Each row is a point on a landscape with many valleys, with its height.
From any point a ball rolls to the lowest of the 2 points nearest to it. It stops when none of these is lower. Distance is the straight distance between rows; heights are no part of it.
Z_431 height 286: [-40  16  20 -19  31  -8  16  -3  -4  12 -26  30  45 -37  12  18  26  27
 -11   3 -58  22  -5  15 -28  18  -7]
Z_347 height 121: [ -1  -6 -44   9  27  34  35  15 -19 -61  61 -28 -22 -34   4  47  31   4
  49   4  -9  51  26  17 -25   8  22]
Z_850 height 329: [-21 -12  17  -8  15  17  12 -55  34  19  44  24  35 -61 -13 -49  -4 -39
 -42 -52 -30 -20  -9   2  36  -9  13]
Z_67 height 220: [-41 -33  47 -35 -31  27 -20 -43  30  33  -8  32  27 -14  15  -9 -24 -35
 -24 -25   9  -8   9  -6  23 -24   5]
Z_985 height 478: [ 29  -6  15  19 -20 -31 -10  -3  -6  27 -15  -6  -3  -9   4 -53  -9 -10
 -36 -29 -19 -25 -30 -10 -16  13   1]
Z_812 height 205: [ 20  25  14  26  14  38 -34 -25  21  -5  64  -1  11 -17   4 -31 -17 -39
 -34 -11  48 -27  16  22  26 -19  24]
Z_524 height 617: [ -3 -26  13   5   9  -7  35  19  -6 -36 -14  12   7   4   5  30  39  55
  20  23  -5  14  30  30 -44  19   3]
Z_724 height 281: [ 13  15 -14  21  43  42 -56 -10  14 -19  90  -5   5 -48  39  36 -11  -5
 -19  -7  -5   0   0   1 -25  16  32]
Z_363 height 428: [ -1 -21 -10 -14   2 -35  48  46 -20  32 -99  -8 -17  59 -23  20  23  61
  32  55  10 -12 -10 -29 -28   7 -17]
Z_97 height 396: [ -16    0   -2  -20   -4  -25   34   31  -13   78 -100   -6   11   46
  -35   -8    3   35    9   36   13  -15   -4  -30    1    6  -47]
Z_162 height 240: [-24  -9  16 -19 -11 -16  -4  37   7  44 -68  12  -7  83  11  38 -15  25
  12  56  59  -8   5  -4 -11 -19 -35]
Z_221 height 254: [ 48  36 -34  31   6  20 -30 -11 -14 -11  61 -23 -16 -21 -12 -34 -18 -52
 -23 -23  17 -30 -18   8  24 -16  35]
Z_844 height 602: [-20  19  -4  11  36  -2  21  58 -17 -19 -35   4  -5  27  18  28  48  40
   1  55  -1  32  20  30 -48  17 -16]
Z_713 height 340: [-17 -41  10 -18 -69   1  22 -20  31  -2 -25  25  13  17 -58 -36  27  12
   3  -3  50 -46  42  11  68 -21 -17]
Z_127 height 324: [-49  13  11 -13  34 -14  18  23 -24  11 -83  27  20  -7   5  24  29  32
   9  37 -52  23  14  23 -42  10   8]
Z_692 height 119: [-30  -5  -4 -14 -28 -20  10  13  28 -14  28  -2  -2   2   7 -34  69  11
   0  -3  -6  28   5   4   4  13  -1]
Z_146 height 142: [  5  16  33   4  -7   3  18   6  -4  47 -10  12  10  20  10 -18  12   7
  -6  -1  22   0  -5  -2 -16  -7 -47]
Z_153 height 278: [-24   8   1  -5  14  -9 -11  41  -9   0 -27 -21 -20   2  -2  35  -1  26
  16  39 -31  52  -8   0   5  24  18]
Z_690 height 138: [-16 -29 -29  -9  31  32  52 -12   4 -67  64   9  10 -31 -10  51  31  29
  27  10 -10  34  56  25  -6  21  15]
Z_799 height 438: [ 13  44 -63  35  16   1 -75  -7 -11 -10  20 -32 -47 -51  32 -15 -28 -61
 -38 -69 -62 -14 -59 -64  -9   6  28]
Z_87 height 667: [  6   5 -48  27  -1 -20   5 -19 -41 -12  -2 -31 -26 -49   2  37 -25 -27
  47 -37 -57  24 -45 -10 -33 -10   8]
Z_169 height 634: [ -5 -39  14  -8  -5   2  36 -28 -15 -21   3  13   8 -30  -3  31   8  26
  41 -11 -28  -1  16  17 -33   1  18]
Z_198 height 157: [ 13   8   6  42  27  31 -29 -16  68  -9  57   8  13   4  -9 -31 -21 -26
 -40  -1  72  -9  43  27  71 -14   5]
Z_866 height 408: [ 27  34  -5  30  19  15 -58  -5  -2   3  16 -18 -32 -37  26 -17 -54 -58
 -42 -52 -27 -26 -40 -42  -2 -10  15]
Z_947 height 249: [ 41  35 -12  24  23  35 -42 -13  12 -27  70  -4   1 -16  11  22 -24 -18
   7  12  42  -1  11  15  10  -1  23]
Z_498 height 186: [-11 -24  31 -11 -29  31 -13 -31  18  16  10  11  12  -9 -15 -39 -10 -37
 -10 -15  42 -29  13  13  46 -33   9]
Z_367 height 237: [ 34  28 -57  14  -4  -4 -10  -1 -22 -35  62 -34 -20 -41 -16 -28  20 -27
  17 -17 -24  -4 -25   6  18  -1  27]
Z_13 height 122: [ 50   2  16   6  20 -21 -32  20   0  11  -1 -11 -14  61  38  17 -53   4
 -28  42  47 -13 -14   3 -15  -1  -1]
Z_631 height 684: [ 24  13 -41  43  40  -3  -5  22 -38 -33  -8 -28 -21 -40  15  78 -36   7
  50  -3 -47  37 -25   8 -44  -4  17]
Z_12 height 699: [ 34  41 -39  13  47   1 -14  39 -30 -10  11 -41 -33   0   2  70 -32  -5
  25  13 -31  48 -46 -22  -2   2  12]
Z_429 height 461: [ 20 -34  12  -3 -25  10 -12 -47 -19  10  13   1  -8 -15  -6 -11 -48  -8
  17  -4  13 -43  -1   7  -5  -3  28]
Z_887 height 651: [-20 -18  -3  12  15  -5   4 -29 -31 -13  -8  -1 -13 -47  14  44 -22   1
  26 -34 -67  21 -11  -2 -40   4  18]
Z_827 height 433: [  4 -14  10   1  -6  -1 -20 -19  12  -7  38  -9   5 -23 -13 -17  -2  -5
  -7  -4 -12  -9   1  13   8   7  20]
Z_739 height 44: [ 28   3   7  20   5  -7 -28  12  37 -18  26   4   5  48   1  16 -19  18
  -3  42  70  -4  34  30   5  15 -19]
Z_160 height 155: [  2 -31  28 -11 -33  26  10 -13  32  44 -18 -17   8   4 -32 -66 -29 -57
 -27 -27  57 -18  12 -26  60 -40 -15]
Z_732 height 567: [ 51 -14  -3  15   1 -11  52  16 -52 -31 -29 -17 -29  16  12  41  -1  18
  52   0 -11   3 -11  -3 -52 -10   5]
Z_970 height 204: [-18   2  27  -8 -22  -5  16  -6 -20  20 -23  22  -2  -3  43  -8  34   4
   3 -16 -25  18 -13 -11 -60  -3 -24]
Z_193 height 405: [-32 -35 -10 -32 -26  15 -10 -49   5 -18  35   2  -3 -49   1 -42  15 -28
 -10 -19 -39 -14  -3  12  25  -9  48]
Z_63 height 319: [ -4 -46   4  -1 -45 -11  21   1  38  20 -30  18   1  59 -50  -8  -3  30
  20  11  82 -38  42  -8  57  -5 -48]
Z_142 height 193: [-31 -12  43 -30  20   5  10 -22  33 -23  25  52  60 -22  10  19  21  14
 -19   4 -16   4  23  32  15   9  -9]
Z_989 height 160: [ -1   9  -9 -12 -36  11   6  14  15 -28  42 -14 -28  28 -15 -21  37  -8
   7  10  29  11  17   7  31  -5  -2]
Z_693 height 159: [-31 -12   0 -20  39  22  34 -19  37 -46  70  38  41 -15 -10  39  27  29
   0   7 -10  15  45  36  16  22 -14]
Z_883 height 169: [ -4  17 -55  12   6  25  27 -23  -3 -59  85   8   5 -14 -56  -5  23  12
  17 -13   0  -7  48  39  51  14 -11]
Z_399 height 547: [ 29 -30 -16  -1 -31 -22  41 -13 -49  -4 -43  -9 -16  -6 -13  -6   4  10
  54 -23 -21 -15 -21 -18 -45  -6   5]
Z_576 height 192: [  2  14  11 -17  19 -16   7  39 -28  46 -76   3 -16  70  32  44 -19  21
  10  68  18 -13 -14   0 -58 -16 -23]
Z_540 height 585: [ 37  25 -12  24  35  -8  24  50 -35 -37  -7 -20 -16  18  22  48   5  25
  29  26  -5  38   2  16 -53  13  -4]
Z_722 height 357: [-24 -52  11 -24 -34  -8  45 -32  24 -34  -1  44  28   8 -53 -15  49  31
  22  -3   5 -27  45  16  45  -4  -6]
Z_608 height 600: [ 15  15  19 -10 -11  -9 -13  45  14  43 -46 -28  -5  49 -19 -21 -34 -12
 -24  15  22  10 -28 -36  50  -3 -20]
Z_275 height 203: [ 16  27 -24  -2   2 -40  23  24 -52  33 -56 -26 -29  34  20  -3  12  11
   4   2 -33  27 -47 -38 -50   9 -11]
Z_115 height 373: [ 14  15  16   0 -11  10 -62   7  -9 -10   1 -10 -26   2  34  11 -40 -29
 -19 -12 -14 -11 -20 -21 -13  -5  27]
Z_956 height 526: [ -2   6   6 -15 -36 -18 -10  15 -23  14 -70  -9  -7  -3  -6 -22   4   1
  12 -10 -34  21 -20 -27   3  10   8]
Z_236 height 376: [-30 -10  14  10  12 -17  -9 -24  29  43  13   4  28 -50   5 -53  10 -14
 -43 -45 -40  21 -21 -15   7  12  -8]
Z_595 height 200: [ 21  19 -46  10   0   9  22   4 -23 -39  56 -28 -27  -4 -41  -8  17   0
  37  -8   9   3  10  10  28  -2  12]
Z_302 height 260: [-19 -20  19 -26 -36  31  -4 -57 -10  26   5  11  -8 -21  20 -43 -17 -45
 -20 -54 -18 -16  -3 -33  -6 -29   4]
Z_801 height 564: [ 25  11   0 -20 -21 -25  -3  22 -16  45 -73 -30  -4  19 -21 -28 -38 -18
  -7 -17 -17   8 -49 -50  14   6 -24]
Z_560 height 112: [ 44 -12  25   4 -32  10  -8   3  14  44 -27 -29 -15  33   6 -55 -42 -58
 -47 -16  47 -31 -19 -31  26 -36  -4]
Z_618 height 359: [ -50   20    7  -12    9  -23   26   33  -20   53 -110   15   12   12
  -21    7   24   43   13   53  -19    0    8    4  -22   11  -24]
Z_311 height 386: [-23 -47  11 -53 -20  13  33 -60   6 -20  28  33  31 -28  -3 -20  36 -12
   3 -12 -25 -34  18  12  11 -17  29]
Z_731 height 371: [-20 -53 -21 -48 -23   9  43 -42  14 -58  42  36  24 -19 -47 -26  45  16
   6   3 -11 -39  39  39  40  -5  32]
Z_639 height 185: [-40  45   6  10  22   6  -9  21  18  17  28   0   9 -17  -5  -3  21  -1
 -14 -17 -11  43  -6 -12  28  13 -17]
Z_400 height 128: [  4  22  -9 -21   4 -35   5  51 -25  53 -83 -17 -18  66  25  -9   3  13
 -20  43 -11  -7 -41 -24 -47  -8 -29]
Z_767 height 75: [  3  14  15  22  17   5  26 -19  -2  15  28  25  25   3 -12   9  -4  16
   6 -14  25  -2  17  22   2  10 -34]
Z_930 height 339: [-11  22  25  -1   3  13 -63  34  16  -4   2  -6  -8  18  47  24  -9  -7
 -29  23   6  17  -9   8 -12   4   7]
Z_93 height 294: [-11  -9   4 -10   4  45   2 -71  -9  22  31   8   5 -69   0 -42 -27 -62
 -23 -48 -18 -37 -11  -7  21 -39  27]
Z_783 height 493: [  1   7 -12  -7 -38 -13 -19  -4 -27 -30 -22 -20  -9 -33   7 -24  21 -22
   2 -35 -55  16 -24 -21 -10   7  39]
Z_953 height 307: [-13  21   3  16  40  15 -53  12   3   0  34 -11  -6 -28  43  46   2   6
 -19   6 -19  21 -17   4 -31  29  10]
Z_163 height 255: [ 16  36 -11   8  -2 -14  17  20 -37  -4  -6 -14 -13   1  19   0  36   0
  17 -23 -30  34 -33 -15 -41   3 -10]
Z_896 height 164: [-48 -28  -9 -30 -23 -41  34  -2   4  -9 -29  14   7  -5   9 -24  75  40
  11   6 -35  34   7 -13 -29  24  16]
Z_541 height 176: [ 33   3   8   1  21 -11 -16  16 -33  15 -40  -8 -24  46  36  47 -59  13
   0  35  -5  -6 -25  -8 -51  -2   4]
Z_103 height 105: [  5 -33  24  -1 -16 -20  -9  -9  28  -3   3  26  33  23 -11  -1  -1  31
   1  25  55 -31  33  41   8   2 -14]
Z_164 height 518: [ 38 -16 -25   5 -27 -32  12  -7 -41  18 -27 -30 -22 -15   3 -30 -40 -15
   9 -39 -44 -17 -45 -38 -33   6   6]
Z_880 height 239: [ -5  38 -15   9  26  -6 -15  49   4  14  15 -26 -16  25 -18  15  -4   8
  -3  25  -3  45 -16 -13  35  18  -9]
Z_555 height 102: [-15  11   0  23   9   6 -35   2  64 -29  50  21  20  38   3   7  -8   2
 -24  26  91  -2  60  30  51   4 -30]
Z_368 height 285: [-21 -22  14  -1 -25 -27  -3  24  42  35 -31   4  -2  79  -7  10 -21  16
   0  26  84 -13  15   8  35 -15 -51]
Z_617 height 48: [ 53  -3  27  16  -1  -3  -3   8  27  40  -7  -7   3  47  14 -27 -57 -19
 -31   9  69 -29  -9 -10   8 -14 -26]
Z_614 height 243: [-14  43  -2  26  26  36 -23  24  37   4  54 -17  -1  -6 -24 -14  14 -29
 -27 -10  31  13   7 -20  73  -3  -6]
Z_215 height 156: [ 18 -40  13   5 -10 -16   5  -6  26 -37 -25  34  16  37   2  44  -2  57
  38  50  55 -31  52  27 -15   5   8]
Z_542 height 131: [  6   3  -4   6  13  15  16 -38  19 -22  61  31  28 -11 -40  -5  -4  13
   8   0  28 -17  45  42  51   7 -15]
Z_16 height 465: [  9  38 -32  18  -7  -5 -50  -9 -22 -37  10 -17 -24 -58  28 -11   6 -36
 -10 -53 -68   8 -47 -42 -30  13  34]
Z_649 height 241: [-45  -1  46 -22   3  -6  -3   8  16   7 -49  46  57   1   5  14  24  26
 -14  17 -10   2  17  32 -11  12 -31]

For each start below, name the point where the ball stops.
Z_850: Z_617
Z_97: Z_347
Z_783: Z_739
Z_363: Z_347
Z_87: Z_400
Z_953: Z_739
